Each row is a point on a landscape with many valleys, with its height.
From any point a ball takes the steepest step (drop divided by distance) to one of its 4 nearest points. It stops when none of these is lower. Distance is the straight distance between rows; heights are no part of it.
z448: [  6   5  14  17 -18  -9  13  11  15 -30  27  27  10 -13   3   7 -11]  h=6.25
z482: [ 11  -9   0 -12  18  -7 -19  -2 -39  21 -17 -31 -22  47  -9   3  -3]  h=1.96
z112: [-12   4 -10 -10   6  37 -19   1 -13  25 -40   5  26   1 -12 -12   0]  h=1.35
z249: [ -7  -2   0  -5  12 -12  -4   7   0   6   9 -17 -11   6  11  -5   3]  h=2.54
z854: [-26  12   7  18   3 -19  -1  18  26  -1  31  12   3   7  17  -8  -1]  h=6.33
z863: [ 10 -14   0   7   8 -22  12 -11  -1 -19  16 -20 -22   9  -6  14   4]  h=4.38
z532: [  6  -8  -3  -1  13 -17   0  -6 -10  -1   5 -28 -26  17   0   6   3]  h=3.62
z991: [ 10  -7   3  -2  -3 -16   7  -2  -2 -17  11 -15 -12 -12  -3   9   4]  h=4.59
z121: [ 10  -6  -7  11  20 -20  11 -17  -6  -6  14 -28 -33  33  -5  19   4]  h=4.14
z478: [ 12 -19  -2  26   5 -23  29 -21   0 -31  28  -3 -14  22 -17  20   4]  h=5.66
z923: [-22  11  -1  -4  18  -6  -9  13  13  22   9  -6   0   5  14 -15   1]  h=1.82
z2: [ 19  25  10   7 -29  14  10   0  29  -6   6  41   3 -23  10   3 -12]  h=4.57
z906: [  9 -17   0 -18   6   2 -15   6 -43  15 -25 -30 -11  27 -16  -3   3]  h=3.28
z658: [-17  12  -6  -5  14  25 -10  -2  16  27 -15   8  16  -7  13 -21   0]  h=1.68
z462: [ 18 -20   1  11  -2 -23  22 -22  -7 -31  21 -12 -15  -1 -17  21   7]  h=5.02
z523: [ 13   2  14  12 -21 -11  17   6   9 -36  28  30   9 -18  -3  14 -11]  h=7.03
z811: [-20  11 -13  -6  16  43 -19 -16   8  26 -45  17  33  10  -7  -8  -9]  h=1.72
z428: [-12   5   2  -7  11   0  -6   9   7  13   4  -8  -1  -4  13 -13   4]  h=1.16
z321: [ -3 -11  -2  29   7 -31  18  -7   9 -19  33  -3 -18  29  -3  17   0]  h=7.20
z257: [-25  -2   4  34   2 -34   8  12  20 -15  41  17  -1  23   9   2  -7]  h=6.45
z971: [  2  -4  -4 -20  -4  17 -10   7 -21   9 -25 -13   5 -10  -4  -8   6]  h=2.53
z936: [-24  12  -8  -7  25  18 -22   2  -1  39 -17   0  23  10   1 -23  -5]  h=1.25
z696: [  8   6 -10 -17 -20  24  -5  -3  -9  10 -27   3   5 -27  -2   0   7]  h=3.37
z287: [-18   3  -5 -10  19  19 -22   8 -14  35 -24  -7  22  13  -8 -21  -4]  h=0.88
z524: [  5   3   4  -5  -5  -6   1   4   7  -7   8  -5  -3 -18   7  -1   5]  h=4.72
z96: [ 19  17   3   0 -25  11   8  -3  22  -4   3  27   2 -30   9   3  -5]  h=4.82
z953: [ 10  17  -4  -6 -18  25   4 -11  24  13 -18  25   5 -24  13  -6  -3]  h=2.58
z134: [  0  -7   5  11   4 -23   8   4   9 -19  24  -7 -10   3   4   7   2]  h=6.11
z207: [  2  -7  -1 -14  22 -10 -17   4 -27  25  -9 -27 -16  35  -1  -7  -4]  h=2.97
z393: [ -9  10 -14  -8   3  43 -10 -19  16  23 -42  20  19  -3   2 -10  -6]  h=2.05
z515: [  9  -3  -1 -15 -10   4  -4   2 -11  -1 -14 -13  -1 -22   1  -1   7]  h=3.24
z228: [ 19  -5  -1 -14 -17  -8   3  -5 -18 -15  -6 -13  -7 -28  -5  10   7]  h=4.35
z623: [  1   2  -9 -20 -10  38 -12   0 -23  18 -47   4  19  -9 -16  -3   7]  h=2.40
z834: [  5 -13   0 -20  -1   4 -11   6 -35   8 -24 -26  -7   6 -10  -3   6]  h=2.84
z311: [ -1  -5  -1 -17   5   7 -11   8 -16  12 -15 -19   0  -4   0 -11   3]  h=2.13
z933: [ 14 -17  11  15 -12 -22  23 -11  -2 -42  28  15  -1  -7 -16  20  -1]  h=6.09
z299: [  6  -5  -6 -23 -16  24 -11   6 -36   9 -40  -7  10 -13 -18   0  14]  h=0.70
z514: [  4  10 -17 -10 -13  39  -2 -24  15  21 -43  25  10 -15   2  -4  -4]  h=2.46
z779: [-22  16   1   0  15   1  -8  12  21  22   9   2   5  -2  18 -18   1]  h=1.88
z348: [  9 -11   0 -12   1  -9  -1  -1 -16  -5  -3 -26 -16  -5  -2   4   5]  h=4.22
z531: [ -2 -10  11  24  -8 -23  17   5   9 -34  34  15   2   5  -4  11  -5]  h=7.66
z436: [ -8  -2  -3 -14  14  18 -18  11 -25  27 -27 -13  14  12 -12 -16   0]  h=0.49
z846: [-16   3  -2 -12  20   3 -17  11 -10  29  -8 -14   5  11   4 -20  -2]  h=1.36
z931: [ 17  -2   6  -8 -17  -8   6  -3  -1 -18   8   0  -4 -28   1  12   4]  h=2.75
z474: [ -2  -3  -4  13  18 -29   8  -7   6  -4  23 -15 -27  32   4  13   2]  h=5.22
z98: [  9   7   2  -5 -13   5   2   3   9  -4   3   5   2 -27   9   1   3]  h=4.50
z91: [ -5   8 -14 -13  -5  43  -8 -14   2  22 -43  17  19  -9  -5  -6  -1]  h=1.38
z751: [  8 -15  12  20 -10 -22  24  -6   3 -41  31  15   0   2 -11  15  -5]  h=6.89
z521: [ -8   8  14  23 -15 -12   8  14  21 -23  31  27  12  -5  11   1 -10]  h=5.89
z872: [  3 -15  -1  32   7 -27  21 -12   6 -27  32   1 -15  25  -8  18   0]  h=6.77
z788: [  4  13  12  11 -20   0   8  11  23 -15  17  24   8 -17  12   2  -5]  h=5.48
z817: [ -4  14   4   3  -2   7  -1   9  25   5   7  13   7 -15  18 -10   1]  h=2.66
z934: [-14   4   7  16   2 -22   3  13  20  -9  30   6  -3   5  13   0   0]  h=6.22

For each start below, name the point where the ball stops.
z933: z428
z474: z428
z134: z428
z953: z436
z854: z428
z811: z436
